Points on a hilly landscape, in no order, each with its height.
From any point a ball rolls to the lowest of the 4 points nearest to it. It stops when none of these is lower. Distance is the straight distance between rows; heights are no part of it.
z_386 h=201: [114 -209 8 250 -66 181 -40 12 -59 243 -432 -156 114 -48 138 471 -503 164 -491 147 -68 -65 -368 45 53 120 180 -99 -102 -526 212 -171 -93 -59]
z_325 h=350: [23 140 -349 -53 -65 -182 82 263 -85 -35 77 101 289 -324 -328 10 -64 -333 573 217 -305 -234 81 -126 -281 59 -49 89 89 160 -514 455 382 -222]
z_122 h=399: [61 167 -97 66 -24 -205 -71 27 -168 -139 720 192 55 -454 -101 -471 340 -88 301 -21 -201 -397 138 168 510 -174 -236 -399 325 214 306 390 -135 385]
z_838 h=204: [-436 -31 468 1 -335 -214 -36 -39 338 -383 75 -570 118 403 310 -41 36 -315 -96 -303 233 64 98 186 35 25 113 76 216 295 170 -108 -125 41]
z_637 h=284: [177 168 -264 432 -180 -232 20 91 -398 232 316 -268 -211 28 -212 -46 259 193 -104 -84 112 -195 -11 132 16 347 -286 -37 75 -72 273 49 396 126]
z_351 h=242: [224 -279 -314 278 36 394 15 1 -90 425 -339 -9 104 -208 -59 327 -575 406 -411 142 -136 -198 -135 -34 -15 206 128 17 -350 -518 116 -23 -117 18]
z_716 h=118: [-376 223 353 -68 -238 -38 -36 -98 73 -291 -411 -131 -264 148 128 389 -227 -348 -168 121 309 234 419 -4 -15 44 366 181 125 -314 133 -398 -33 128]
z_985 h=499: [160 77 -383 -195 331 96 197 -20 -22 140 -374 376 218 -107 -211 154 -290 -6 415 53 -4 13 181 -158 -207 -25 336 177 -240 112 -423 83 103 -95]
z_934 h=151: [-236 -276 301 121 -216 134 -161 80 -99 -97 -212 -465 -70 7 275 129 -223 -341 -357 107 3 -113 -584 -3 -190 -65 62 -196 105 -261 12 -224 -242 -300]
z_26 h=117: [-424 -404 116 7 -223 143 -153 -233 -245 69 -118 -632 52 -12 164 297 -417 -471 -277 213 -28 -69 -474 -160 -193 86 220 -145 166 -489 -138 -219 -313 -343]
z_463 h=386: [30 150 -24 70 4 -193 3 -78 -1 -141 632 227 219 -466 -79 -401 412 -222 373 -8 -196 -271 232 195 513 -234 -298 -146 120 260 92 390 -114 341]
z_484 h=174: [-160 -228 248 123 -244 194 -63 -87 -69 6 -371 -263 -91 -77 176 505 -774 -348 -532 295 -47 -186 -133 -45 43 0 427 40 46 -640 165 -256 -159 -49]
z_62 h=215: [-89 -137 205 -178 141 259 -97 3 230 19 -435 -96 -35 27 255 456 -182 -196 -260 149 171 169 -261 70 -77 -283 323 100 -37 -288 31 -108 74 -251]
z_730 h=129: [-77 -39 522 149 -236 -184 -55 -36 194 -474 237 -445 -207 609 95 -255 228 -218 -8 -256 211 -215 107 143 385 88 -93 -22 175 89 522 -151 -258 277]
z_832 h=194: [93 90 380 -22 55 1 -79 128 -293 -246 -58 -10 -637 439 -82 47 148 99 -161 -31 375 -122 346 -135 406 476 -110 244 -35 -119 516 -291 109 383]
z_972 h=325: [155 58 -208 293 -58 69 -123 130 -124 158 -105 -169 41 45 41 -183 -9 208 -67 72 -184 18 -560 28 -283 -13 -198 -129 213 108 48 -78 -3 -87]
z_778 h=322: [101 10 -233 -193 101 184 173 80 -13 -22 -343 208 289 -175 -62 -105 -41 -227 623 322 -420 -59 -46 -187 -302 -101 106 17 -216 365 -577 180 -69 -290]
z_147 h=219: [-2 -74 56 -292 195 262 82 -93 315 169 -483 33 111 101 154 313 -163 111 63 -17 299 464 48 21 -159 -372 443 249 -100 38 -51 -106 12 -30]
z_399 h=353: [98 177 -29 -30 199 -184 32 -118 57 -159 580 227 89 -277 -125 -424 495 -15 180 -93 -154 -53 376 190 423 -153 -370 -129 -35 257 150 270 -157 304]
z_105 h=121: [-238 234 175 157 -339 10 -201 -258 14 -370 -396 -240 -270 52 42 330 -451 -319 -297 167 41 36 153 -10 21 -72 325 111 199 -432 81 -631 -103 125]
z_955 h=286: [48 49 -144 147 29 -164 9 136 -97 215 -238 148 -65 125 -45 63 104 390 -27 -117 86 161 -26 80 -115 108 -99 79 -8 -120 142 -54 134 142]
z_743 h=216: [-364 -152 354 -504 -118 65 -72 -271 600 -122 -57 -115 7 225 225 279 38 -170 24 -16 264 466 -81 131 -183 -267 280 -1 -83 304 -158 -80 23 -324]
z_406 h=237: [-365 -446 316 -349 63 506 -159 -291 142 72 -162 -227 107 -36 249 68 154 -192 17 117 -99 167 -434 -161 -285 -543 261 -311 -62 -98 -376 -73 -115 -485]
z_235 h=400: [-14 53 -172 105 109 -329 90 44 -232 193 472 96 92 -40 -157 -326 422 163 65 -115 -93 -43 195 20 42 59 -179 -52 156 186 159 113 38 214]
z_894 h=375: [164 116 -218 208 17 -256 -122 112 -416 128 466 4 -115 -78 -74 -254 357 156 33 -196 134 -227 275 57 142 106 -315 -165 206 -44 200 167 275 165]
z_156 h=171: [-115 81 366 162 -280 -144 -1 156 64 -174 -245 -272 -285 502 137 109 -54 -98 -63 -120 274 128 -4 86 29 172 8 65 298 -45 258 -245 86 115]
z_873 h=271: [68 -321 -128 -51 214 364 -113 79 -71 312 -222 -76 116 -56 105 327 -465 191 -351 15 -109 -48 -558 -177 -140 -27 179 -170 -166 -498 26 -18 -197 -131]
z_25 h=218: [-287 -110 421 -487 -146 14 20 -178 538 -29 2 -93 115 297 209 55 24 181 34 -182 227 515 -51 -84 3 -164 320 69 -41 416 -12 41 -10 -129]
z_410 h=202: [117 127 222 224 -89 -102 -130 60 -281 -192 -42 -154 -628 500 -69 -30 99 -24 -146 -93 297 -183 156 -122 370 406 -157 -22 200 -123 533 -252 19 234]
z_288 h=186: [-84 137 325 193 -261 -82 -161 -5 -97 -215 -410 -116 -473 408 27 266 -170 7 -172 -28 220 -18 150 -63 86 392 217 131 168 -299 326 -351 88 322]
z_608 h=253: [-221 -405 132 -522 219 520 -110 -331 230 214 -328 -101 56 -161 233 485 -47 -262 -72 217 250 198 -310 -96 -181 -483 493 -42 -181 -178 -287 -168 -194 -340]
z_304 h=361: [8 -64 -246 99 32 99 -5 157 -34 98 -263 -28 187 -51 21 -242 -34 12 42 116 -305 77 -384 -84 -366 -68 -122 -49 52 206 -134 -81 -128 -78]
z_913 h=71: [-48 -150 -13 -168 2 366 43 -102 123 120 -495 152 185 -118 74 -136 -43 -178 453 99 -319 261 -173 -299 -234 -427 160 -210 -182 490 -374 53 -261 -244]
z_564 h=196: [-292 -585 -103 -167 -131 101 -26 -352 -6 268 -81 -552 -17 -213 -92 591 -631 -374 -378 375 -40 -184 -45 -160 30 170 467 55 26 -703 142 -440 -189 -23]
z_205 h=412: [94 -226 -148 -269 421 470 -3 -98 45 300 -397 163 185 -175 32 320 -383 219 31 33 -45 -13 -215 -216 -122 -331 430 -24 -292 -161 -227 -126 -178 -63]
z_944 h=370: [-114 -89 45 -299 147 -179 257 -129 249 -13 185 130 217 134 -73 -377 145 30 316 -100 -187 331 159 -133 81 50 -50 47 16 548 -87 179 -195 129]
z_890 h=217: [-167 -128 332 -510 66 136 144 -197 436 30 -259 18 23 195 197 475 -70 63 -27 -10 341 581 109 -16 -109 -269 485 232 -130 276 -104 -68 121 -183]
z_166 h=413: [350 257 -676 113 35 63 -36 119 -194 25 12 329 191 -343 -353 301 -397 -87 -30 22 -204 -389 54 -264 -136 23 57 31 -295 -483 -443 181 136 -84]
z_266 h=339: [113 60 -101 93 186 -137 -65 136 -279 104 548 28 -316 114 -17 -345 573 71 -76 -28 133 -189 217 251 424 55 -398 -156 48 -37 406 84 -22 261]
z_572 h=414: [331 163 -402 298 -60 -142 -173 95 -568 164 550 52 -328 -325 -220 27 271 139 45 -244 287 -376 298 -44 49 405 -321 -191 191 -285 127 176 340 122]
z_473 h=105: [-101 7 688 -41 -118 -1 40 -54 107 -409 -82 -224 -372 397 125 91 -136 -226 -121 -155 345 96 479 -148 315 199 175 180 4 -193 264 -285 -86 192]
z_959 h=359: [127 70 -224 -99 232 -221 103 22 -18 186 56 282 54 87 -164 -58 133 361 164 -138 89 -3 456 -119 1 155 44 140 -90 -132 -107 -5 134 172]
z_720 h=142: [-417 -105 214 100 -242 65 -182 78 77 -280 -146 -448 5 77 225 158 -253 -589 -399 145 38 -90 -221 138 -119 -150 178 -52 124 -243 -153 -274 -320 -276]
z_962 h=214: [-130 -25 335 -224 -17 126 -8 -28 264 42 -460 -13 -101 240 155 409 -158 44 -48 167 259 315 31 111 -34 -109 341 254 4 -185 186 -131 150 -8]
z_289 h=433: [158 130 -282 396 -207 -53 -149 111 -387 118 652 -236 -377 39 -239 -363 550 24 -46 -27 131 -203 -23 223 231 206 -272 -334 236 26 515 197 41 201]
z_776 h=240: [-99 -280 131 -35 -13 319 -115 65 42 187 -276 -160 94 -76 245 41 -54 -22 -239 96 -182 12 -617 -47 -291 -146 44 -171 66 -77 -184 -137 -159 -306]
z_133 h=233: [237 134 -306 367 -74 -74 -30 64 -209 127 -274 -4 -129 208 -53 142 -26 308 -165 77 -101 -43 -234 200 -129 73 -71 106 -52 -284 106 -99 70 11]
z_84 h=378: [-34 -22 -174 -229 193 7 192 27 32 170 -254 270 143 57 9 -198 28 -113 521 116 -265 144 -46 -158 -272 -93 69 -82 -118 423 -389 97 -86 -181]
z_243 h=397: [35 182 -267 151 38 -396 83 40 -237 4 531 156 250 -321 -192 -176 85 -119 348 -78 -218 -285 217 -85 -32 168 -123 -130 293 250 -113 202 261 73]
z_144 h=235: [31 -1 178 160 -140 -137 92 183 -88 -43 49 -120 -168 444 30 -165 194 160 -29 -66 132 -32 -123 166 63 204 -87 109 198 -8 394 -117 108 170]
z_393 h=416: [259 224 -553 -48 134 101 -56 40 -79 226 -222 281 111 -163 -208 156 -171 161 -40 83 -4 -158 129 -162 -368 -5 144 7 -172 -230 -339 63 71 -58]
z_43 h=383: [-8 192 -344 138 -49 -253 118 146 -122 10 170 -12 186 -312 -118 -190 114 -220 463 173 -399 -197 79 -100 -255 68 -240 -72 261 340 -186 281 226 -156]
z_604 h=269: [-94 -70 233 -109 96 -172 144 60 125 25 -126 -65 -53 326 100 70 114 259 1 -141 239 211 61 -21 -34 50 91 124 -2 29 237 -93 65 125]
z_130 h=162: [56 22 77 -196 326 -90 222 -113 -26 1 194 503 244 -172 -218 -141 124 39 331 -123 47 -61 661 7 250 -99 4 219 -281 277 -208 277 -29 52]
z_36 h=213: [-191 -169 171 -169 -122 93 -98 67 401 -151 -229 -141 116 322 326 190 -59 -198 -73 -61 186 326 -169 181 -117 -227 132 1 26 48 5 -132 53 -190]
z_660 h=165: [97 194 -18 238 102 -178 -179 177 -335 61 -152 13 -538 248 -142 157 157 233 -32 -13 309 -153 303 -33 204 500 -90 182 -71 -209 381 -128 193 228]
z_438 h=136: [67 30 504 -287 19 -64 114 -191 383 -212 318 119 -15 356 18 -129 288 216 11 -184 174 344 196 137 456 -152 -167 87 -262 350 289 64 -157 205]
z_175 h=160: [-315 -94 189 -132 -24 78 -119 -67 157 -162 -303 -207 -127 -6 125 539 -355 -389 -368 303 102 64 48 48 -66 -226 395 153 110 -314 9 -264 -166 -132]
z_178 h=485: [396 295 43 -180 27 -122 -42 -29 -7 -291 507 551 -1 -501 -166 -137 348 -184 332 -103 124 -103 652 264 564 -265 -346 -84 83 109 12 338 88 299]
z_452 h=181: [91 -83 236 240 -217 251 -171 11 23 22 -492 -75 -158 4 -55 469 -520 -31 -447 244 15 -102 -29 44 70 -2 375 34 -153 -555 356 -350 -74 -39]
z_751 h=255: [-160 -201 73 -321 41 237 24 -152 415 17 -323 58 136 94 155 -82 -4 -74 146 -40 -92 439 -220 -106 -257 -382 91 -135 -46 500 -239 -71 -87 -164]
z_489 h=198: [200 122 77 390 -231 -55 -98 125 -139 -13 -484 -18 -335 352 -84 184 -147 229 -242 83 -4 14 32 23 -24 311 -44 106 59 -313 280 -256 143 223]
z_628 h=297: [84 85 -153 77 222 -227 -19 6 -119 152 280 161 -92 -31 -247 -210 296 259 91 -193 105 -84 353 -53 125 152 -179 -32 3 -18 147 123 97 215]
z_215 h=161: [73 -4 339 -156 164 -91 45 -30 244 -242 297 34 -146 307 -8 -290 446 224 8 -209 116 94 177 313 525 -96 -318 78 -186 141 392 24 -60 363]
z_387 h=432: [32 109 -355 233 -31 -175 93 56 -161 127 189 15 80 26 -121 -353 110 184 48 -120 -140 -5 -63 68 -156 141 -172 -29 250 185 -14 22 105 77]
z_888 h=360: [245 254 -400 475 -171 -124 -99 115 -300 285 334 -150 -146 100 -125 -301 218 89 -189 99 -175 -13 -374 162 -188 310 -184 -81 306 187 182 111 283 116]
z_141 h=358: [-9 54 -293 56 120 -66 88 80 -25 156 29 179 135 30 -64 -234 58 138 177 -11 -192 124 -44 -47 -277 44 11 131 23 245 -129 111 78 58]
z_787 h=289: [126 131 -129 320 -123 -161 -18 258 -74 151 -83 -113 -100 359 -91 -17 163 248 -137 -42 -2 -28 -265 130 -131 90 -106 100 146 -29 224 -53 183 41]
z_188 h=192: [-268 -72 405 -54 -314 -165 67 101 285 -250 -34 -338 -21 435 246 -67 47 -29 -30 -222 53 121 -74 171 78 4 1 120 314 209 235 -115 -7 52]
z_277 h=417: [82 58 -187 110 20 -312 -9 7 -252 40 775 55 -177 -356 -45 -465 539 4 136 -131 -40 -319 138 204 364 -32 -311 -307 205 80 302 219 -28 314]
z_860 h=124: [-242 -87 715 -411 -88 -129 49 -287 619 -286 299 -112 77 324 204 -110 135 143 -46 -174 117 136 29 190 359 -48 -85 58 -105 396 263 147 -247 94]
z_307 h=236: [-95 -195 104 -222 144 273 -106 -24 333 24 -438 96 78 72 210 212 -50 -14 -59 48 82 265 -319 -92 -212 -410 260 -18 -80 68 -97 -144 -54 -198]
z_263 h=248: [69 135 68 3 227 -67 -9 -36 -153 61 274 177 -299 56 -96 -150 372 276 32 -102 231 42 418 67 326 74 -248 45 -251 -19 241 95 32 167]
z_276 h=282: [59 -118 -290 140 35 71 -8 261 -336 -64 -41 -48 278 -521 -194 -138 -80 -265 379 414 -456 -363 -166 -224 -407 -32 -362 -180 -30 164 -533 223 91 -365]
z_663 h=316: [74 -266 -125 -97 185 357 -62 -30 -209 364 -170 -20 151 -184 94 -137 -298 167 -98 64 -181 -161 -606 -241 -327 8 -24 -256 -107 -73 -301 -59 -253 -289]
z_378 h=283: [154 -138 -382 143 85 233 67 106 -335 116 -117 -5 190 -337 -100 -273 -229 -86 38 208 -403 -227 -388 -332 -419 105 -306 -218 -176 -120 -497 28 -209 -293]
z_765 h=280: [221 -20 -466 310 -28 180 -28 94 -405 120 42 -57 123 -540 -204 -189 -200 -84 9 231 -523 -337 -427 -388 -415 217 -295 -278 34 76 -530 191 -105 -259]
z_727 h=122: [-478 318 384 19 -185 94 -262 -300 -72 -408 -189 -64 -783 97 143 -5 -210 -271 -297 -313 393 -155 543 -208 154 374 211 18 193 -282 424 -654 29 434]
z_810 h=335: [116 -302 -152 -173 181 358 25 -9 -139 319 -381 42 224 -111 130 -43 -250 49 -35 7 -253 -37 -427 -247 -242 -86 106 -243 -127 -215 -231 10 -211 -320]
z_629 h=294: [-22 -155 -86 -188 192 344 149 9 66 209 -368 190 174 -98 46 49 -74 -19 213 11 -129 198 -125 -170 -269 -363 154 -142 -91 190 -260 -71 -85 -296]
z_585 h=260: [-309 -250 381 -154 9 307 -157 -28 154 26 -300 -238 58 -3 447 102 -3 -316 -127 82 -5 44 -506 88 -237 -318 177 -209 -48 -72 -212 -165 -144 -371]
z_494 h=232: [24 -232 46 310 -97 351 -158 109 -202 84 -333 -156 28 66 213 -34 -306 24 -476 82 -74 -64 -647 16 -219 77 -132 -106 115 -225 35 -100 -115 -207]
z_506 h=421: [104 181 -401 0 166 -283 55 -9 -138 58 118 339 244 -134 -261 11 7 65 237 -116 -128 0 387 -116 -141 59 13 187 -22 -8 -281 222 138 48]
z_929 h=407: [-149 -95 -176 -87 -38 -60 213 -8 21 -163 39 -27 291 -283 -146 -110 69 -277 776 374 -413 -68 146 -88 -237 41 -46 67 -150 547 -458 349 141 -230]
z_816 h=166: [-243 -281 132 -180 53 235 -58 -97 92 -10 -363 -224 -47 -97 237 557 -533 -244 -392 401 125 -118 -76 -72 108 -122 501 174 -113 -608 178 -302 -67 -199]
z_619 h=207: [34 -19 163 34 -22 240 -186 10 136 -8 -360 -22 -27 92 171 363 -330 11 -237 148 146 80 -188 122 -45 -83 343 152 -23 -303 85 -209 81 -138]
z_725 h=95: [-151 -203 692 -120 -154 -126 61 -62 290 -494 23 -214 -133 476 188 42 123 -101 -33 -245 351 223 335 19 341 13 90 197 -62 115 289 -109 -54 267]
z_405 h=163: [-182 -8 261 280 -261 -32 -100 152 224 -231 -227 -320 3 277 246 107 -207 -214 -333 -26 107 -17 -337 295 -37 -99 32 12 183 -29 55 -177 -139 -222]
z_834 h=208: [181 117 -35 436 -218 131 -173 148 -89 -91 -409 -145 -219 251 4 224 -346 -41 -384 36 45 -68 -217 134 47 173 61 95 145 -298 233 -235 12 44]
z_772 h=461: [328 177 -98 59 196 -91 -57 -8 -245 -24 509 281 -194 -326 -135 -201 472 -35 202 -125 162 -267 447 220 481 -197 -296 -181 32 -47 218 -13 92 241]
z_344 h=415: [62 88 -134 161 -41 -348 187 47 -132 -9 506 275 324 -256 -223 -134 82 -183 406 -75 -119 -270 240 -113 28 148 -172 -4 319 65 -217 353 317 -1]
z_200 h=102: [-113 22 884 -416 -297 -65 45 -200 360 -476 209 -65 -121 357 207 189 89 12 -179 -162 526 323 477 47 384 -92 80 144 -309 146 138 -98 -251 135]
z_646 h=94: [182 250 -343 220 42 -332 9 44 -324 191 216 175 21 -142 -231 -101 246 248 66 -59 65 -229 177 4 -149 250 -142 41 70 -154 -49 15 221 188]
z_20 h=410: [-14 62 -200 125 -44 -344 135 76 -233 57 614 19 203 -324 -114 -357 273 -21 353 -27 -258 -241 167 -73 10 50 -156 -145 321 239 -12 295 131 176]
z_119 h=311: [24 133 106 -90 140 -119 86 -172 254 -55 583 144 37 30 -10 -494 510 153 114 -85 -225 102 6 218 536 -211 -272 -97 -59 292 291 270 -254 403]
z_911 h=494: [-76 -78 155 -150 90 -209 280 87 16 -254 568 234 390 -404 -141 -150 162 -157 628 67 -156 -152 280 -43 233 -8 -103 102 -32 360 -173 671 215 -110]
z_859 h=460: [-98 30 -166 -130 37 -245 136 -103 109 104 212 156 239 -74 -106 -387 117 6 472 -16 -350 109 179 -153 -24 85 -195 -2 117 533 -138 344 12 112]
z_829 h=324: [249 203 -81 79 245 -36 -325 220 -369 58 408 220 -630 -236 -48 -38 343 68 -83 -139 295 -231 475 92 364 301 -423 54 -165 -184 343 15 203 240]
z_35 h=288: [142 -151 -273 6 104 352 -75 24 -120 -5 -278 3 264 -318 -45 -223 -67 -99 436 349 -432 -260 -132 -262 -373 -90 -73 -119 -198 306 -608 151 -187 -397]
z_651 h=287: [270 377 -567 519 -65 40 -22 84 -311 231 66 78 45 -230 -145 -121 -45 166 -294 63 -182 -49 -313 89 -246 209 -231 -18 72 -49 -117 -23 185 -4]
z_447 h=112: [-166 -123 597 -119 -150 -208 90 -137 486 -371 185 -205 -58 357 185 -252 283 -17 -121 -245 190 38 46 237 348 49 -91 53 51 237 361 96 -186 166]
z_479 h=362: [403 153 -624 206 -101 143 -77 14 -131 237 -66 220 170 -489 -226 149 -365 217 -236 -2 -211 -325 -131 -178 -203 205 92 -18 -301 -362 -305 151 22 -37]
z_380 h=149: [263 -10 523 -383 182 57 -1 -136 202 -234 248 329 -151 133 10 -174 295 341 -123 -135 310 440 523 132 463 -161 -172 91 -481 232 150 -14 -145 337]
z_643 h=534: [55 40 -324 -195 128 -236 257 98 -48 -20 -4 241 326 -172 -209 56 -15 -157 592 200 -123 -77 257 -169 -204 -75 73 181 -138 331 -462 437 229 -137]
z_321 h=464: [18 2 -4 -82 203 -336 251 -221 -18 -13 385 282 215 -169 -102 -230 215 86 283 -93 -120 101 420 -62 216 -113 -191 23 10 297 26 257 -62 50]
z_732 h=257: [245 275 -533 208 -119 -84 -90 100 -292 107 219 -31 77 -375 -127 -114 66 2 -27 102 -354 -163 -203 22 -274 92 -236 -100 274 99 -236 57 329 -30]
z_509 h=398: [207 151 -83 -294 234 -52 116 -175 187 -136 417 483 -20 -154 -217 -312 456 45 84 -41 62 166 498 234 353 -243 -313 34 -395 159 2 135 -98 205]
z_905 h=363: [-134 -5 4 -69 220 -205 163 -125 94 92 449 151 178 -119 -8 -433 375 187 235 -122 -300 -18 81 -33 280 -26 -189 -78 75 401 80 274 -220 282]
z_670 h=252: [-371 -295 212 -407 72 251 -57 -210 201 -26 -162 -295 18 0 198 306 -42 -413 -168 185 161 156 -266 33 -155 -388 322 26 -244 -238 -279 -149 -195 -464]
z_969 h=241: [-58 -100 220 -231 194 -122 208 27 166 -3 102 157 79 219 32 -175 182 325 0 -203 231 293 245 -7 146 -8 -144 30 -94 157 212 -54 49 195]
z_451 h=385: [40 192 -245 219 -118 -157 61 107 -136 195 382 -218 -40 126 -156 -388 358 192 -32 -67 -63 -27 -156 174 -42 183 -277 -183 335 103 270 119 148 207]
z_982 h=299: [-15 -96 -16 -184 202 -167 289 -22 129 114 -6 314 136 71 -1 -191 205 284 106 -195 54 390 397 -64 82 -41 47 128 -195 321 -99 54 -81 66]
z_885 h=180: [-110 -44 338 -138 4 -127 201 2 285 -68 367 -52 52 286 11 -237 316 223 17 -227 -75 256 0 80 321 -66 -181 81 -57 306 263 60 -145 231]
z_562 h=220: [-344 -151 277 -521 -118 308 -68 -267 504 -32 -172 -192 42 63 336 237 120 -179 99 5 51 439 -238 88 -195 -511 248 -85 -55 261 -382 -192 -119 -419]
z_805 h=245: [320 441 -614 468 -287 -172 -54 41 -320 132 398 25 -55 -217 -132 -43 45 105 10 -66 -155 -185 -45 75 -195 228 -203 -112 279 -25 -98 113 361 85]
z_445 h=211: [-441 -148 353 -196 -372 -155 -81 -196 509 -178 51 -436 40 185 323 134 -32 -144 46 -75 153 307 -124 229 -99 -144 139 58 123 261 -75 -133 -42 -221]
z_584 h=203: [207 364 -469 437 -120 -201 -25 -8 -335 215 143 18 -274 -68 -287 34 71 289 -97 -90 86 -191 51 -9 -116 430 -190 36 18 -250 63 25 379 149]
z_490 h=259: [-111 -78 181 -360 -3 47 216 -250 396 -10 -143 105 50 210 61 -196 45 153 303 -104 -95 474 -143 -16 -51 -117 26 -90 -80 537 -113 42 -101 -36]
z_657 h=111: [-311 62 425 60 -273 -169 -174 -127 90 -466 -22 -277 -317 263 144 98 -130 -264 -239 -225 353 82 513 -110 178 220 79 -6 312 -105 211 -369 -67 210]
z_647 h=264: [72 38 56 71 120 -211 64 121 26 163 -154 86 50 253 64 -30 122 311 72 -149 67 196 -31 54 -122 78 6 118 73 51 87 -82 97 19]
z_182 h=193: [188 -52 -131 103 81 279 -121 153 80 212 -431 109 -164 12 -11 409 -420 175 -322 96 19 -5 -183 54 -23 27 182 110 -221 -485 134 -133 9 -80]
z_24 h=546: [23 37 -50 -72 136 -339 298 165 -33 -73 201 367 347 -236 -277 77 85 -257 448 -115 46 -220 530 -233 121 178 6 144 24 38 -326 399 284 -137]
z_990 h=190: [-28 -204 178 60 19 240 -137 105 20 2 -348 -140 24 131 251 233 -268 -72 -263 141 26 42 -494 157 -148 -97 91 -8 37 -272 21 -239 -194 -313]
z_795 h=205: [-327 -24 358 -157 -257 -163 1 -22 282 -265 -179 -379 -94 408 255 208 -177 -267 -81 -94 299 236 45 157 -43 -36 184 136 162 34 68 -258 11 -111]
z_560 h=411: [-33 -54 54 69 33 -361 250 64 -127 -115 587 154 271 -440 -35 -326 254 -212 520 -33 -335 -368 237 11 206 -47 -245 -165 282 328 -69 458 58 176]
z_157 h=310: [296 79 -427 218 156 180 -25 137 -213 245 -187 99 124 -244 -129 -170 -205 135 -110 134 -288 -94 -377 -116 -361 27 -153 -115 -32 -112 -229 -34 -19 -70]
z_68 h=320: [325 288 -650 422 -61 33 -68 4 -162 257 -48 175 -29 -320 -143 101 -229 156 -278 -51 -140 -191 -231 59 -149 189 -169 0 -178 -339 -117 34 104 -51]
z_945 h=323: [162 -130 -327 73 246 248 -45 127 -189 349 -258 53 148 -219 -31 198 -374 252 -269 76 -120 -112 -411 -69 -176 140 123 -29 -150 -347 -78 11 -137 -160]
z_346 h=656: [91 2 -410 -308 180 126 218 116 29 -25 -281 166 353 -378 -347 397 -192 -150 660 286 -9 -348 20 -179 -256 -150 122 209 -392 32 -789 491 319 -250]
z_369 h=309: [280 47 -582 333 -10 260 38 -2 -329 285 115 85 198 -618 -155 14 -575 109 -151 35 -383 -404 -358 -325 -247 350 -141 -104 -152 -310 -463 183 -8 -207]
z_420 h=281: [136 9 -132 174 23 177 -63 169 -135 123 -359 -39 -32 137 130 109 -72 211 -271 56 -67 7 -508 112 -259 20 -49 33 46 -170 -5 -194 98 -130]
z_97 h=270: [-70 -209 606 -347 140 -71 102 -90 259 -76 -44 144 -43 407 185 122 89 354 -19 -194 324 518 390 -54 215 18 222 250 -213 179 173 -99 15 31]
z_73 h=148: [24 -28 439 -144 185 33 28 61 -14 -113 23 136 -286 340 0 -115 324 254 -45 -93 382 162 350 42 478 48 -164 283 -312 -5 346 -123 -19 274]
z_997 h=249: [80 -30 167 166 -19 -78 31 150 -155 -108 111 -301 -434 448 -68 -208 368 59 -35 -80 199 -70 109 156 364 230 -218 -33 -6 -74 503 49 30 244]
z_736 h=179: [-242 -536 162 -195 91 291 -67 -199 -37 189 -260 -297 135 -193 125 503 -514 -98 -273 150 83 -130 -373 -199 -30 -26 499 -113 -34 -445 108 -89 -217 -264]
z_759 h=291: [199 121 -372 105 8 125 17 233 -286 -158 -53 187 309 -488 -303 33 -288 -236 298 247 -320 -412 -236 -219 -296 10 -93 -111 -88 -82 -567 303 212 -440]
z_723 h=321: [-6 109 355 -357 6 57 -88 -263 579 -134 463 64 78 155 66 -486 436 252 83 -105 -209 186 -41 333 460 -151 -174 -59 -200 497 181 360 -436 358]
z_478 h=478: [197 106 90 -61 87 -179 286 61 -120 -177 523 465 76 -406 -230 -140 131 -117 334 -80 42 -194 610 -22 417 -144 -121 37 -9 120 -184 390 192 51]
z_811 h=75: [55 -14 -115 -258 127 76 87 -1 147 210 -231 179 114 174 7 38 -72 136 156 -68 35 356 48 -60 -209 -122 36 63 -19 181 -204 -5 67 -34]
z_731 h=256: [17 85 14 82 148 -111 12 43 37 -5 484 -37 -129 134 -103 -493 634 164 -46 -20 41 -139 89 271 402 60 -272 -54 -54 165 432 184 -91 386]
z_785 h=376: [148 210 -489 93 86 -102 71 54 -106 210 -132 195 109 -78 -127 -82 -4 196 -53 106 -137 85 -134 21 -271 45 -63 135 46 20 -200 11 126 41]
z_96 h=225: [248 319 -509 260 -90 -230 36 121 -273 28 143 214 85 -340 -237 36 19 -27 98 3 -155 -217 11 -126 -176 101 -174 -66 159 -115 -293 140 350 -57]
z_154 h=116: [-209 238 272 207 -416 -112 -144 -77 -125 -577 -40 -427 -427 368 60 -62 -137 -322 -252 -351 449 -109 399 -100 39 153 48 -51 416 -148 315 -475 -44 316]
z_121 h=243: [35 -129 -182 -29 222 162 -116 115 29 188 -388 132 103 76 146 172 -284 155 -175 88 -87 63 -338 36 -182 -63 113 19 -108 -208 12 -189 -58 -157]
z_423 h=224: [-141 -61 106 -319 131 253 -7 -67 346 85 -346 55 51 140 166 169 -65 80 136 -88 200 419 -88 66 -163 -315 260 63 -9 190 -102 -79 17 -262]
z_818 h=272: [219 208 -510 317 -17 33 -112 129 -306 80 92 147 130 -402 -64 -224 -126 14 -213 64 -357 -248 -394 -89 -288 62 -248 -88 104 50 -390 153 72 -193]
z_799 h=154: [-317 -165 287 -92 -138 119 -153 3 39 -143 -143 -347 27 -62 208 321 -352 -561 -471 282 -24 -84 -190 -27 -98 -187 335 106 49 -387 4 -315 -297 -366]
z_349 h=210: [297 180 -308 358 -115 15 -58 103 -216 191 -382 101 -170 49 -160 289 -151 427 -274 84 -3 -48 -91 65 -18 248 -44 120 -158 -330 212 -77 238 118]
z_904 h=128: [-332 255 67 279 -377 38 -275 14 -12 -492 -182 -371 -51 112 169 146 -369 -480 -517 9 115 -86 30 216 -78 -135 229 37 198 -269 3 -483 -271 10]
z_616 h=226: [-199 -167 343 -299 -26 -85 93 -207 452 10 181 44 2 261 72 -154 172 158 101 -326 22 379 3 40 103 -64 76 1 -90 471 55 69 -108 65]

Two balls start at each pair of points below. Name the first point that both come to, or write -.
z_911 and z_178 => z_399
z_972 and z_157 => -
z_276 and z_304 => z_818

For each start below, name the point where the ball stops.
z_122 => z_725
z_20 => z_646
z_24 => z_646
z_25 => z_725
z_406 => z_725
z_378 => z_646
z_616 => z_725
